Each row is a point on a landscape with many valleys, with its height.
A ball rolls from a point to the lowest of its 2 nearest points, and stops where none of them is lower. Distance is the straight distance between rows; heights are no part of it.
fef h=2.80: [154 122  77 128  98 116 206 122 156 162 149 131  99  59 163 167  91 173
  59 153 156 127 118 120 174 128 156 153 159  65  90 105 113 112 147 108
 110 117 136 139 128 118 106 121 140 121 130  94 142 147  85 160  85 140
 117  85 139 102]
bife h=4.18: [115  70 112 177 169 143  70 147  67 137 143 143 139 121 164  90 124  52
 166 100 101 134 148 138 139 133  88 137 183 161 141 152 159 125  80 170
 135 150 108 105 147 123  86 129 156  90 167 122 129  81 186  79  94  89
 111 133 150 155]
Kidab h=2.90: [133  96 104  96 103 132 144 125  97 149 143  80 126  69 146 196 123 187
  99  86 165 112 132 145 176  98 191 119 134 122 121 103  92  83 165 108
 108  97 151 156 104 161  86  96 137 146 129 121 135 155 127 154 104 144
 119 106 146 161]
kulu h=1.92: [ 51  97 161 137 174 105  44 127  76 122 113 100 166 140 124 150 155  88
 174  76 120 123  97 107 143 137 129 158 141 219 159 163 105  97 135 103
 190 114 146 123  98 189 117 139  88 156 128 174 164 130 160 112 139  85
 122 154 130 149]
Raf h=4.90: [128 197 126 107  93 133 141 150 163 111 177 145 129  59 113 177 115 199
 135 198 164 141 119 111 147 119 133 175 142 159 115 124 111 108 108  66
 113 130 102 134 141  88  81 120 165 157 136 135 203 115 105 162 109 122
  77  61 106 134]
nuvol h=2.12: [136 136  95 100 100 102 162 115 164 134 161 126 119  67 143 193 110 190
  83 144 153 123 110 126 165 124 164 173 172 111 105 128  92 100 162  81
 135 115 170 145 123 122 106 119 116 168 127 120 163 157  95 179  97 135
 114 101 120 105]
zit h=2.86: [107 166 149 108 102  72 102 122 158  88 155 114 129 117 124 183 133 184
 114 138 152 121  99  93 136  88 152 158 103 159 111 128  73 112 162  72
 165 125 137 145  96 153 108  99 102 186  94 151 191 165 116 146 120 113
  87 111  87 125]
rulog h=2.25: [151 127  99  90  71 154 175 145 119 142 156  87 124  54 114 201 124 218
 114 105 188 116 125 143 153  91 177 115 108 148 117 104  83  95 152  95
  93  96 130 143 106 135  91  97 171 148 113 128 142 155 113 152 104 150
 107  83 126 161]
Seda h=5.25: [133 130 132 116 119 160 147 135 107 116  92 106  91 107 147 100 126 133
 119 123 161 105 152 155 143 106 147  58  98  76 113  45 150 124 113 172
 105 127  83 145 116 154 116 107 167 102 183  99  91 118 150 110 125 162
 148 102 179 175]
tosu h=2.31: [138 143 104 165 138 147 155 147 160 126 129 180  95 132 167  73 107  81
 111 179  95 149 158 165 135 160  74 161 199  62 153 106 195 153  93 179
 114 161 128 130 164  55 136 163 147  98 187  70 101  87 131 128 158 137
 131 135 153  73]
nudu h=5.24: [149 142 148 151  96 126 145 127 136 122 167 125 103 136 111 126 113 149
 113 145 162 139  88  51 117  69 114  96  53 159  98 131  81 161 131 116
  98 145  48 103 115 123 105  80 172  98  71 149 158 139 114 117  93 103
  69  73  89 148]
biged h=5.30: [166  89 105 134 122 184 162 145  86 172 127 111 150 113 101 109 125 113
 147  79 134 135 156 160 114 141 118  94 100 136 124 121 137 140 108 151
  71 117 104  98 146 124 124 118 172  60 114 126  74 118 138  97 107 133
 139 123 125 158]
sobi h=6.18: [163 179 109  89  70 196 180 154 132 138 140  92 125  97  65 141 128 206
 151 142 163 132 136 158  97 115 131 105  70 153 117 101 117 121 110  94
  66 119  92 117 142  94 144 135 189 114 130 130 117 120 103 143 139 152
 146  78 100 156]
Pom h=3.46: [145 197 151 152 110 131 150 137 195  86 138 184  93 161 143  82 129 128
 114 210 124 143 130 113 110 123  65 132 109 101 111  95 152 173 104 140
 112 166  72 124 145  62 151 131 137 125 140 116 151 107 105 135 151 135
 104 101 103  90]
zer h=3.06: [102 154 147  85 136 165 106 131 116 101  80  90 144 107 101 127 143 155
 149 116 154 106 157 173 132 138 179  92 117 120 148  81 170  94 105 142
 146  91 146 157 115 159 142 139 121 161 191 126  98 117 156 122 160 170
 174 139 178 164]
nibu h=2.71: [130  67  81 139 156 113 156  94 110 179 108 126 122  84 166 130 103  90
  86  62 117 123 132 169 173 147 169 130 178  51 123 116 155 110 157 158
 148  91 162 138 131 197 117 120 122  80 139  81  84 149 121 116  90 149
 165 151 173 120]
nufi h=1.11: [165  82 116 117 115 146 147 115 111 174 144  89 193 136  84 158 136 160
 142  77 119 133 125 135  99 140 144 139  93 174 140 183  96 123 157  92
  98 106 171 117 136 134 149 120 122 115  62 172 106 164 103 141 148 109
 124 147 102 116]
Vele h=6.25: [105  86 161 125 124  79 117  96  94 130 123  90 128 174 140 159 154 129
 109  74 131 103  93 110 141  80 159  78  48 132 117 115  70 123 190 125
 162 120 133 140  68 202 145 106  92 127  74 159 134 178 126 133 135 123
 125 141 116 139]
geror h=2.93: [153 133 144 151 130 137 101 142 129 110 143 161 152 215  99  75 144  97
 166 133  77 134 144  95  77 135  64 121 111 178 145 155 135 166 100 165
 121 169 159 106 164  63 156 151 124 122  93 153 103 112 127 103 152 124
 122 171  99 109]
Lepom h=3.64: [119  94 120 120 140 126 115 105 104 155 120 118 138 117 150 151 137 119
 113  88 127 122 128 134 147 131 143 118 134 127 123 136 123 114 142 118
 136 109 144 126 114 171 119 116 130 118 123 138 133 137 138 127 112 125
 130 123 133 142]
ribu h=1.10: [134 136 109 148 149 153 124 135 133 112  99 173 134 148 132  73 134  77
 147 129  86 128 184 184 113 174 107 134 193  81 179 121 196 141  95 204
 149 139 159 135 171  77 154 157 134 114 178  89  55  78 152  98 150 157
 182 188 169  93]
lata h=3.39: [137 101  73 157 158 165 157 141 120 160 134 148 117  58 151 100  83  86
 120 126 118 130 159 185 178 164 133 157 212  66 133 110 200 117  86 180
 117 113 132 131 173 122 106 150 155  87 206  65  93  95 135 100 112 146
 149 129 194 116]
Tuzo h=2.29: [164 133 130 112 108 146 151 128 145 146 142 127 160 136  92 135 124 162
 140 132 123 137 133 115  95 143 117 143 107 161 134 161 122 126 118  89
  98 125 149 113 144  96 154 141 132 132  91 156 127 139 105 140 132 126
 126 130  91 118]
lozo h=2.89: [147 160 122 166 127 152 156 150 165 107 134 186  93 147 159  58 120  91
 121 195 103 150 152 134 116 140  58 141 141  87 125 103 166 172  87 169
 106 179  86 121 150  42 139 145 156  97 159  87 119  88 131 126 155 136
 109 109 127  82]
lapep h=5.64: [111 106 153 132 133  92 114 104 100 114  92 112  86 154 173 117 142 101
 111 100 139 100 116 123 146  91 142  67  82  88 113  72 122 129 162 165
 147 127 108 142  79 183 129  99 120 119 129 114 114 138 159 119 116 139
 145 124 157 149]
Vulaf h=5.23: [115  94  95 115 147 141 121 139  78 150 135 104 122  48 156 152  99 123
 113 112 159 124 131 145 192 127 178 130 183 100 124 106 143  95 109 135
 121  99 107 143 129 178  57 110 159 119 186 104 146 113 163 125  91 126
 124  90 179 185]
zene h=2.79: [126 108  80 122 135  88 150 102 162 160 139 142 123  93 165 166 102 133
  73 140 118 144 111 124 163 160 150 183 205  83 110 153 120 121 158  98
 149 115 173 129 135 139 105 138  87 144 128 113 156 147 102 177  98 112
 129 131 125  96]
viz h=5.73: [143 145 103  81 106 203 156 157 101 139 128  89 145  64  85 143 122 171
 142 113 165 121 162 192 138 148 173 104 118 123 121  80 153 105  99 125
  81  95 126 141 148 126 115 135 178 111 175 120  95 123 124 137 126 166
 160 102 166 173]
purob h=2.52: [ 68  91 169 139 166 119  55 118  57 129 125 102 140 138 131 137 147  81
 164  82 136 107 108 105 142 116 130 109 101 198 136 131 114 121 137 129
 162 118 112 125  94 188  97 108 123 130 125 162 164 132 174 103 117  85
 114 117 141 182]
deba h=6.09: [122 121 124  88 128 150 126 126 104 139 119  75 174  83  98 192 147 185
 146  76 143 118 138 176 132 144 188 156 132 163 149 144 110  78 145  79
 134  82 190 149 119 157 134 126 128 161 126 152 130 153 128 156 153 125
 139 135 138 142]
Gon h=1.18: [ 69 139 157 112 156 102  65 121 106 105  83  88 160 139 103 156 155 123
 168 103 128 110 115 142 138 146 157 144 140 171 162 141 131  90 133 108
 188 107 161 138  95 175 140 154  88 181 156 151 145 136 155 129 161 114
 148 160 139 137]
divit h=1.50: [143  98 108 144 156 107 149  91 133 145  84 155 114 151 164  90 134  64
  98  84 101 117 146 175 123 141 133  92 150  36 154 105 162 142 170 194
 156 118 152 136 128 161 164 119 116  82 120  85  39 137 132 108 135 164
 184 186 155  94]
vafo h=3.16: [157 118 135 165 124  97 171 106 178 120 123 160  86 190 163  87 132  94
  74 149 114 132 112 103 101 111 102  90  94  63 103 123 104 182 169 159
 124 163  99 117 123 114 168 103 113  91  77 113 100 150 102 124 120 135
 123 145 102  89]
rik h=3.09: [103  87 141 142 145 120  94 116  76 144 137 120 125 129 155 146 128  98
 130  91 139 118 101  91 149 113 126 106 107 158 111 134 102 133 148 118
 135 125  99 118 106 181  95  93 130 110 110 150 155 137 158 115  90  99
 104  99 124 172]
Nugup h=3.73: [187 106  83 148 104 159 203 150 142 157 151 145 126 139 123  91 113 128
 123 138 111 152 146 126 104 138  79 133 117 107 119 140 138 156 107 149
  63 149 107  89 168  61 144 148 164  68 110 108  96 115  91 107 113 131
 110 111 101  99]
Veviz h=6.41: [143  70 125 138 129  95 153  75 108 163 110 105 154 175 133 147 147 107
 104  63 117 124 109 124 123 114 156  96  74 101 118 146  74 137 193 121
 126 114 149 124 106 185 158 100  92  91  53 158  97 175 100 126 138 124
 136 158 109 110]
bov h=5.88: [131 114  91  95 143 185 143 139 101 161 130 106 163  50  96 156 115 149
 142  98 141 132 163 184 151 175 177 140 175 131 138 123 161  93  96 110
 101  87 161 138 156 130 103 143 158 128 176 117 112 121 122 135 117 148
 150 123 172 149]
lofo h=4.25: [177  90  80 168 122 143 167 162 115 157 155 158 139 141 150  70 110 100
 126 131  82 159 153 125 106 139  60 138 155 119 120 149 147 155  81 183
  84 178 128  82 180  54 124 141 164  61 117 106 101  97 121  97 112 129
  90 125 106 109]
loluv h=3.11: [182 144 110 123 100 171 174 143 157 145 136 138 134 143  96  97 129 160
 142 159 114 145 146 127  88 144  87 128 106 143 120 140 141 152  96 116
  71 138 118 106 168  58 154 154 154 106 114 134 106 118  98 120 135 144
 129 120  95 110]
kubun h=3.22: [183  88 122 154 122 135 134 130 115 147 154 138 178 213  75  89 127 121
 157 113  63 147 128  69  62 126  91 121 110 186 133 204 105 168 116 147
 103 160 179 106 165  83 154 155 111 114  46 179  95 142  99 113 146 114
 105 182  73 100]
taba h=5.55: [163 104 101 108 113 193 182 131 102 175 117  99 142  85  97 123 113 142
 123  73 154 121 160 182 129 144 159  86 114  97 126  92 148 115 117 137
  79  99 127 128 144 144 132 121 167  82 135 108  62 136 114 123 115 156
 163 125 152 158]
rig h=3.72: [153 109 119 141 129  73 149 119 186 124 171 168 134 159 150 126 104 125
  89 166 103 162 100  61 118 117 106 165 152 135  96 195 116 166 156 109
 138 160 135 104 158 117 118 121  80 126  71 144 159 156  89 144 107  95
  84 125  67  76]
sek h=2.34: [132 139 149 146 138 158 103 125 130 110 107 155 137 196 108  71 153  86
 162 126  88 123 166 144  82 153  89 106 108 147 159 132 160 157 116 175
 130 142 146 129 150  79 165 145 132 125 119 130  72 106 151 106 165 142
 172 178 129 116]
Fir h=5.05: [126 107 105 120 128 139 135 132 102 131 120 110  95  78 167 126 108 126
 104 123 158 114 127 137 181 107 166  94 136  78 112  69 143 112 130 153
 109 120 100 150 109 159  97 109 154 103 175  96 131 115 155 124 101 146
 130  94 176 171]
vazog h=1.79: [126 152 137 122 149 146 112 115 143  94  74 161 143 183 107  87 156  91
 158 135  94 126 163 165  98 173 113 117 139 105 184 125 179 141 126 183
 149 120 169 143 151  91 184 159 108 142 146 109  57 110 148 122 177 167
 200 197 153  89]
nasi h=2.30: [149 106 110 154 131  97 173 100 154 144 101 159  95 175 171  97 125  76
  67 119 103 121 133 147 123 140 113  89 124  36 130 108 137 157 173 185
 136 139 131 122 122 131 168 108 113  84 103  89  68 138 116 129 123 154
 154 171 142  97]
puve h=4.00: [ 96  89 134 155 173  78  71 124 121 136 121 152 131 175 163 109 133  51
 129 114  85 132 116 102 130 136 100 137 165 141 131 180 130 150 139 147
 174 150 138 112 124 143 118 139  96 127 123 128 137 113 147 118 116 103
 131 165 126 112]
Lofat h=2.63: [102 182 154  82 112 157  97 143 118  91 103  71 132 109  90 158 141 190
 153 124 158  98 155 157 123 128 174 117  95 153 139  94 136  85 118 104
 135 102 151 172 102 137 147 141 117 186 157 142 129 138 148 138 184 150
 156 128 148 177]
gere h=2.68: [ 84 170 166 105 116  97  82 141 120  84 124 100 106 115 129 171 140 175
 137 136 161 103 121 107 155  93 157 134  93 160 116  94 107  86 147  99
 165 125 118 168  73 160 109 117 100 195 138 134 184 142 157 134 136 129
 110 115 127 164]
rogar h=5.46: [114 133 163 138 140 132 107 121 102 109  93 121  84 147 154  83 135  93
 126 121 137 101 144 147 130 107 117  60  87  98 126  68 148 151 129 184
 138 134  87 137  95 156 134  99 146 110 152 112  94 111 166 113 124 140
 147 119 162 162]
bober h=2.55: [161  80 123 139 128 117 128 124 127 154 173 130 183 175  91 137 120 139
 142 116  97 149 113  61  82 108 115 150 114 199 123 220  98 158 136 104
 101 150 166 103 156 102 126 122 102 119  41 182 134 155  94 113 121  86
  88 148  63 100]
lus h=3.65: [114  83 110 150 164  56  99 106 129 149 137 146 101 153 196 118 129  63
  88 120 101 141  98  97 157 125 115 144 173  94 115 167 117 155 160 132
 169 139 123 106 112 173 109 124  96 115 118 110 146 135 136 136  94 103
 121 141 122 105]
sovis h=3.95: [103  98 132 163 156 163  60 153  71 123 138 138 165 137 121  96 125  77
 197 105  97 138 155 135 110 147  91 147 181 208 150 160 150 121  49 147
 125 145 131 114 156  96  95 161 150 125 173 147 137  77 180  83 113  98
 115 144 150 156]
mirar h=4.29: [ 80 134 165 147 172  68  61 126 129 111 100 156 108 207 143  81 153  39
 142 136  84 116 118 119 111 133  96 114 145 134 160 151 137 151 140 175
 201 155 131 120 104 137 152 147  85 145 135 122 114 110 158 125 141 113
 160 191 140  93]
Bis h=4.08: [109 168 125 136 138 120 126 136 151  95 123 151  71 106 172 103 109 119
 112 196 141 127 125 135 171 113 115 136 161  71 109  71 157 128  99 142
 125 136  78 147 123 120 108 138 137 149 201  92 169  93 138 141 135 136
 114  86 161 131]
lagi h=1.73: [132 133  99 160 152 119 129 136 152 120 110 182 126 147 155  84 118  78
 125 165  72 147 158 162 120 172  92 171 226  79 175 144 187 139 104 189
 146 165 159 128 173  63 141 172 112 117 181  84  97  80 140 117 152 140
 164 181 153  70]
tifiv h=2.02: [128  63 132 124 139 124 120 105  80 167 130  91 205 157  96 160 153 142
 159  54 116 113 117 132 113 126 152 147  84 196 157 190  79 113 164  90
 129 102 188 114 128 174 156 116 105 120  55 193 123 175 115 123 156  86
 126 158 100 123]
sime h=4.60: [110 185 129 107 117 163 117 165 121 114 155 128 120  70 117 149 115 158
 149 179 158 128 139 134 150 119 128 150 143 151 120 107 128 105  82  93
 107 128  74 143 141 105  85 133 170 143 171 131 196  90 146 140 120 132
  94  64 143 168]
luv h=1.93: [ 65 186 171 107 135 126  66 142 121  79 108  91 131 108  97 159 148 158
 170 136 146 111 124 134 130 138 146 158 134 178 142 124 130  79 120  95
 174 120 138 167  93 155 127 148  99 200 161 153 174 118 152 128 162 116
 131 140 137 161]
bef h=5.62: [141 125 158 138  87 145 144 127 115 123 130 110 101 142 115 131 131 152
 124 116 167 106 111  96 113  77 127  63  36 136 101  91  86 142 142 126
  89 131  70 120  95 139 128  88 158 103  86 148 131 146 126 115 122 132
 104  96 105 172]
kek h=6.07: [122 112 153 143 120  78 127  97 127 123 132 110 104 166 152 153 136 128
  92 110 138 117  91  75 133  70 142  89  65 116  91 121  70 147 185 120
 148 142 110 128  81 170 126  87 103 122  63 152 147 173 112 124 108 117
  96 117  98 137]
Vogo h=4.39: [ 97 170 161 142 124 144 105 147 117 101 131 141  88 129 142  98 120 111
 146 174 146 123 118 104 127  99  97 106  93 141 112  77 136 143  98 140
 119 146  42 127 116 120 104 114 166 126 150 132 177  99 156 117 126 127
  99  75 134 167]
pevi h=5.03: [142  91 107 122 124 201 138 159  52 165 139 105 151  86 112 115 119 118
 168  86 156 140 148 163 136 134 128  95 107 158 117 120 141 138  95 140
  71 116  79  95 145 141  93 112 199  58 135 124 106 112 157  96  88 120
 127  89 148 202]
mubu h=5.85: [122 120 150 122 109  67 123 117 130 107 127 114  77 138 178 149 135 153
  89 119 157 111 107  99 167  67 166  89  88  96  94  81  89 113 178 130
 142 130 109 153  68 172 109 100 104 146 124 113 157 154 144 135 104 139
 123 110 124 139]
Kagiv h=3.40: [131  69  99 106 116 106 153  94 101 172 122  92 132  93 160 179 130 156
  76  64 142 123 113 143 165 115 187 118 138  90 114 115  93  96 179 118
 134 100 171 148 100 187 118 107 107 119 112 121 114 173 111 145 107 134
 138 133 144 132]
patun h=2.57: [ 80 149 142 122 174  97  72 121 145 107  72 142 116 144 136 115 138  63
 154 141 115 120 122 163 128 158 128 145 214  88 190 146 178 119 109 167
 201 130 150 141 120 141 137 168  85 175 206  89 108  83 162 120 145 135
 185 182 182  86]
Vufa h=3.49: [102 147 179 144 146 101  91 126 149  94 123 150 133 213 109 103 159  93
 149 145  97 121 108  83  92 125  97 117  86 172 139 156 119 154 144 130
 164 150 145 120 119 122 171 148  80 153  81 159 133 152 117 125 161 117
 133 168  89 106]
foriv h=6.34: [163 197 107  77  78 191 176 160 152 134 149  93 134  78  46 161 136 223
 153 155 158 138 150 166  87 140 148 147 103 161 130 123 122 114 109  71
  75 106 146 132 154  75 149 148 179 145 126 142 126 127  90 157 144 157
 145  94 108 134]
gera h=4.02: [100 134 148 134 147 160  87 147  82 118 123 127 127 122 137 109 132 101
 170 125 145 118 138 137 128 129 112 108 119 167 125 114 144 124  85 139
 122 124  81 125 125 131 105 121 159 126 167 139 147  95 175 107 123 111
 119 104 161 183]
bev h=3.66: [108 134 152 132 143 170  80 160  87 127 144 126 162 133  94 118 136 124
 195 119 123 130 145 127 103 144 100 142 120 219 143 156 143 116  73 104
 107 132 119 119 145 108 116 153 147 146 141 162 147  95 161 100 135 108
 120 127 132 165]
tisa h=3.10: [130  91  73 137 161 138 162 114 127 164 117 141 114  60 158 114  87  93
  96  95 126 121 141 181 172 167 162 145 210  48 128 110 191 111 123 175
 142  93 163 141 157 160 116 143 140  94 180  68  79 121 119 113 111 154
 172 152 195 112]
tud h=3.27: [120 114 112 130 143  69 124 106 158 138 113 147 102 138 170 131 120 103
  86 142 113 139 106 120 146 136 126 147 177  75 112 135 125 136 169 125
 164 128 143 125 117 159 128 135  87 138 133 103 138 129 121 153 120 132
 134 149 137 102]
sor h=4.34: [ 95 163 118 124 135 137 110 148 112 113 144 130 100  66 158 139 102 127
 137 186 153 129 129 125 179 110 142 146 173 106 120  88 144 103  91 119
 124 128  65 142 133 130  73 129 150 151 211 104 200  80 160 133 125 127
  91  70 173 170]
tofo h=2.60: [114  92 161 126 142 154  97 114  69 147 125  85 204 160  72 144 160 134
 183  56 125 108 126 134 105 126 142 123  61 225 167 157 101 110 137  97
 129  97 165 114 117 168 157 130 121 129  79 190 120 160 135 111 172  99
 138 161 112 163]
kuzuk h=3.52: [174 106  80 149 106 124 217 118 162 162 156 142 110  92 155 133  90 152
  65 152 137 148 110  90 135 122 122 143 132  84  87 135 109 141 139 116
  85 130 109 106 141 103 125 107 142  78  90 106 128 142  75 135  83 116
 100  90 103  93]
kofod h=5.97: [116  98 103  85 153 171 116 134  86 157 118  83 194  46  96 183 125 157
 158  63 147 119 151 191 154 168 205 165 186 160 158 144 139  75 113  99
 125  78 186 143 147 165 105 139 136 143 171 136 119 137 130 138 130 131
 152 139 175 151]
fetor h=4.81: [137 155 139 144 107 161 136 152 121 116 162 144 119 121 114 110 120 138
 150 161 155 142 111  87 124  97  85 118  77 167 112 123 115 150  96 122
  93 146  38  98 134 100  93 107 194 101 114 142 172 109 128 111 106 108
  80  58 100 154]
dimi h=5.20: [160 176 109 118  90 136 181 137 186 121 163 151 122  97 108 136 115 179
 108 195 146 151 116 104 124 119 110 163 123 124 107 119 114 134 119  89
  96 141  97 113 145  74 119 124 150 130 126 130 157 126  86 151 116 129
  98  78  90 102]
gal h=2.91: [ 91 137 144 103 160 117  95 108 128 106  72 110 122 130 128 128 140  95
 139 113 132 107 136 173 147 142 164 111 167  95 165 108 175 109 117 160
 194 102 152 156 106 174 139 148 105 163 201 106 102 108 161 120 152 153
 178 161 185 118]
Nofo h=4.63: [144  93 100 135 119 153 155 140  81 166 147 116 121  82 140 144 108 132
 120 106 160 137 118 123 163 115 135 114 124 132 111 122 112 125 117 125
  85 123  75 106 130 145  85  99 189  79 121 121 140 121 135 118  80 112
  94  67 131 175]
feru h=3.98: [147 157 146 146 124  98 134 131 198  91 152 180 120 173 135  93 120 122
 109 192 110 145 110  78  99 118  78 139 115 128 107 150 129 174 126 125
 126 165 113 113 155  82 143 129 104 125  93 133 153 129  95 130 130 110
  92 129  79  81]
gikot h=3.75: [119 124 104 153 155 149 126 139 116 139 137 150  91  92 173  97 105  80
 119 155 124 141 142 156 160 149 111 142 186  76 124  99 172 132  88 159
 120 134  93 128 141 113  98 132 158 104 205  82 139  86 157 126 119 125
 117  94 173 134]
Nelu h=4.47: [145  93 108 161 143 159 123 154  96 148 148 157 135 127 151  91 125  89
 143 128  94 143 157 134 123 140  78 139 154 137 132 148 158 139  79 161
  98 150 109 108 165  85 111 140 164  84 140 117 115  93 149  95 106 119
 106 120 133 135]
sil h=6.55: [166  70 130 155 131 111 161  92 130 157 128 125 149 207 122 120 139  97
 108  82  92 132 111 102  92 108 126  93  75 110 117 177  87 161 179 143
 120 135 142 113 126 140 166 106  92  83  31 154  79 168  90 117 133 124
 120 170  91 100]
leve h=5.93: [156 129 136 115  81 196 153 143  94 142 125  80 134 121  70 126 129 174
 159  99 169 117 125 137  99 101 128  65  44 173 121  93 100 138 118 110
  77 113  77 109 118 132 131 112 189  93 106 152 113 136 137 125 135 130
 133  98 105 184]
vevin h=2.09: [131 158 143 111 102  95 119 130 172 105 167 130 157 122  93 177 129 181
 116 154 140 145 107  94 106 123 135 180 127 174 123 173  84 126 153  63
 148 131 159 125 132 121 124 113  98 176  73 161 160 170  88 151 132  98
  95 122  77  89]
sab h=3.47: [ 95 214 170 103 138 127  90 125 170  74  77 136 134 148  88 130 151 150
 158 184 123 131 136 153  97 178 131 156 146 123 161 131 161 104 110 110
 154 127 170 152 139  96 194 180  81 213 159 130 129 111 130 149 189 151
 182 171 137  98]
fined h=3.85: [ 97 154 176 143 149  83  70 137 164  82 134 162 131 173 111 118 136 107
 154 166  97 145 104  84 103 144  95 165 141 178 133 172 128 142 118 114
 165 154 143 126 127 113 143 151  77 172 112 155 177 129 123 125 144  99
 119 158  98 103]
zovif h=5.43: [176 182 118 114  74 116 195 121 211 110 162 140 126 110 109 148 114 208
  82 187 152 139 111 100 105 105 132 144  96 110 102 127  97 144 152  86
 101 142 124 123 131  83 135 108 120 141  98 143 140 158  65 159 117 138
 103 106  81  82]
Gavo h=3.19: [123 126 161 116 116 179  98 148  86 142 148  94 161 123  63 137 139 147
 185  89 138 116 132 129  89 129 126 124  68 229 146 153 116 122 110  87
 102 119 127 116 132 127 137 133 155 125  99 173 131 136 142 114 147 104
 127 123 105 174]
ror h=5.18: [134 184 152 115  94  93 144 113 184  90 114 133  98 153 123 131 134 165
 100 162 138 111 117 111 116 111 126 104  79  98 109  87 114 129 148 115
 132 132 134 143 105 124 168 126  97 164 119 131 135 144 103 155 149 151
 135 130  98 110]
Nira h=5.44: [150 204 146 101  61 115 157 129 189  79 137 114 102 114  95 164 133 226
 112 159 163 121 121 111 121  88 151 123  67 122 112  90  99 116 143  87
 117 129 120 150 112  95 144 109 131 174 109 130 148 152 100 151 135 156
 116 103  89 129]
dipus h=3.83: [143 135 126 154 113  95 158 112 168 115 138 160  82 148 176 107 118 123
  82 164 132 134  99  77 137  99 104 108 107  73  90 109 102 157 141 134
 123 156  78 119 116 131 132  99 128 111 114 113 149 129 111 135 106 133
  93  96 105 113]
nemep h=2.22: [103 150 128 137 160 104  86 137 146 101  91 170 120 163 144  92 131  71
 154 169  87 137 140 148 117 171 100 168 230  97 186 157 175 132  93 159
 172 143 164 138 155  91 142 182  88 165 193  98 121  74 153 120 157 128
 168 189 162  70]
dabi h=3.26: [132  90 144 142 146  64 109 117 158 133 165 153 157 179 128 149 121 117
 113 134  97 162  93  51 108 113 116 167 142 177 101 222  91 164 157 104
 155 155 157 109 143 138 111 121  65 139  59 171 157 169  97 132 114  80
  82 145  62  85]
Tazu h=6.22: [ 95 101 134 101 146 142  89 135  82 143 142  89 179  88 101 197 142 165
 164  82 143 123 126 142 132 142 158 172 145 217 151 175  94  87 143  64
 145  98 163 131 111 162 103 112 134 164 114 171 168 150 135 134 134 100
 106 120 116 158]
fegim h=1.21: [138 137 114 108 119 116 145 127 164 138 160 132 151  84 119 186 126 181
 120 147 139 143 118 109 128 148 144 193 167 158 122 172  95 110 144  60
 136 118 171 134 136 120 105 115 115 165 105 145 170 150  99 165 113 107
 101 116 101 107]
sut h=3.04: [145 142 153 127 125 128 128 111 160 118 120 140 149 188 100 116 151 129
 141 141 106 132 133 121  89 150 117 130  95 141 136 154 125 145 147 116
 125 133 167 124 139 108 186 149  89 150  85 151 107 148 102 136 174 138
 147 170  93 104]
numir h=4.51: [ 81 183 172 140 159  69  71 131 167  78  95 171  80 200 148  78 143  59
 141 184 106 117 117 121 105 143  83 131 149 108 156 125 153 153 129 171
 198 155 111 129 106 111 155 156  93 163 159 109 127  89 157 137 153 128
 160 177 148  87]
Diz h=4.14: [169  80  88 151 124 140 181 135 110 174 159 132 125 100 147 137 110 123
  98 121 135 150 115  99 138 123 110 129 123 125 102 155 111 139 128 125
  90 134  90  99 140 117 111 104 155  71  88 124 131 132 110 116  80 108
  88  89 108 135]
kivu h=2.20: [131  63 117 144 156 104 134  90 104 169  96 128 135 139 160 113 130  73
 101  61 103 126 135 163 147 137 147 111 152  73 136 131 146 130 164 166
 152 116 155 126 117 190 133 117 104  87 109 105  67 152 129 111 116 144
 165 166 158 117]
zeti h=3.15: [105 217 165  90 116 164 106 137 161  83  98 111 139 125  81 128 150 180
 164 167 129 125 150 155 102 160 141 147 112 144 139 106 154  99 103  97
 126 112 144 158 130  98 177 166 115 193 153 138 131 116 129 147 188 161
 163 137 132 138]
furel h=4.74: [ 90 195 164 113 134  63  94 121 180  87  89 149  87 164 147 107 142 116
 116 187 116 121 111 113 126 132 110 127 141  86 127 107 141 131 135 141
 186 138 129 146  98 139 156 153  80 189 160 106 148 122 130 156 160 145
 163 162 142 100]
Sim h=4.96: [121 176 144  99 110  65 145 111 182  87  98 135  86 150 155 140 140 161
  81 171 127 115 121 132 152 107 154 112 124  59 112  86 128 117 156 126
 161 123 150 165  93 135 156 148  81 183 147 101 125 144 119 172 144 165
 162 148 131  99]

Two balls start at each pair of points below. Name the first point that both come to, or write never.
Vogo / ror: never
Nelu / Nofo: never
Nira / nudu: never
feru / puve: never

Call two points neighbours if one is among the 2 nearest of the other. Go from one point of each pair to the other, from neighbour to neighbour, staying as low as possible. Name the highest point that can't be avoided.
bober / ribu: kubun
ribu / Lofat: zer
Gon / fegim: zit
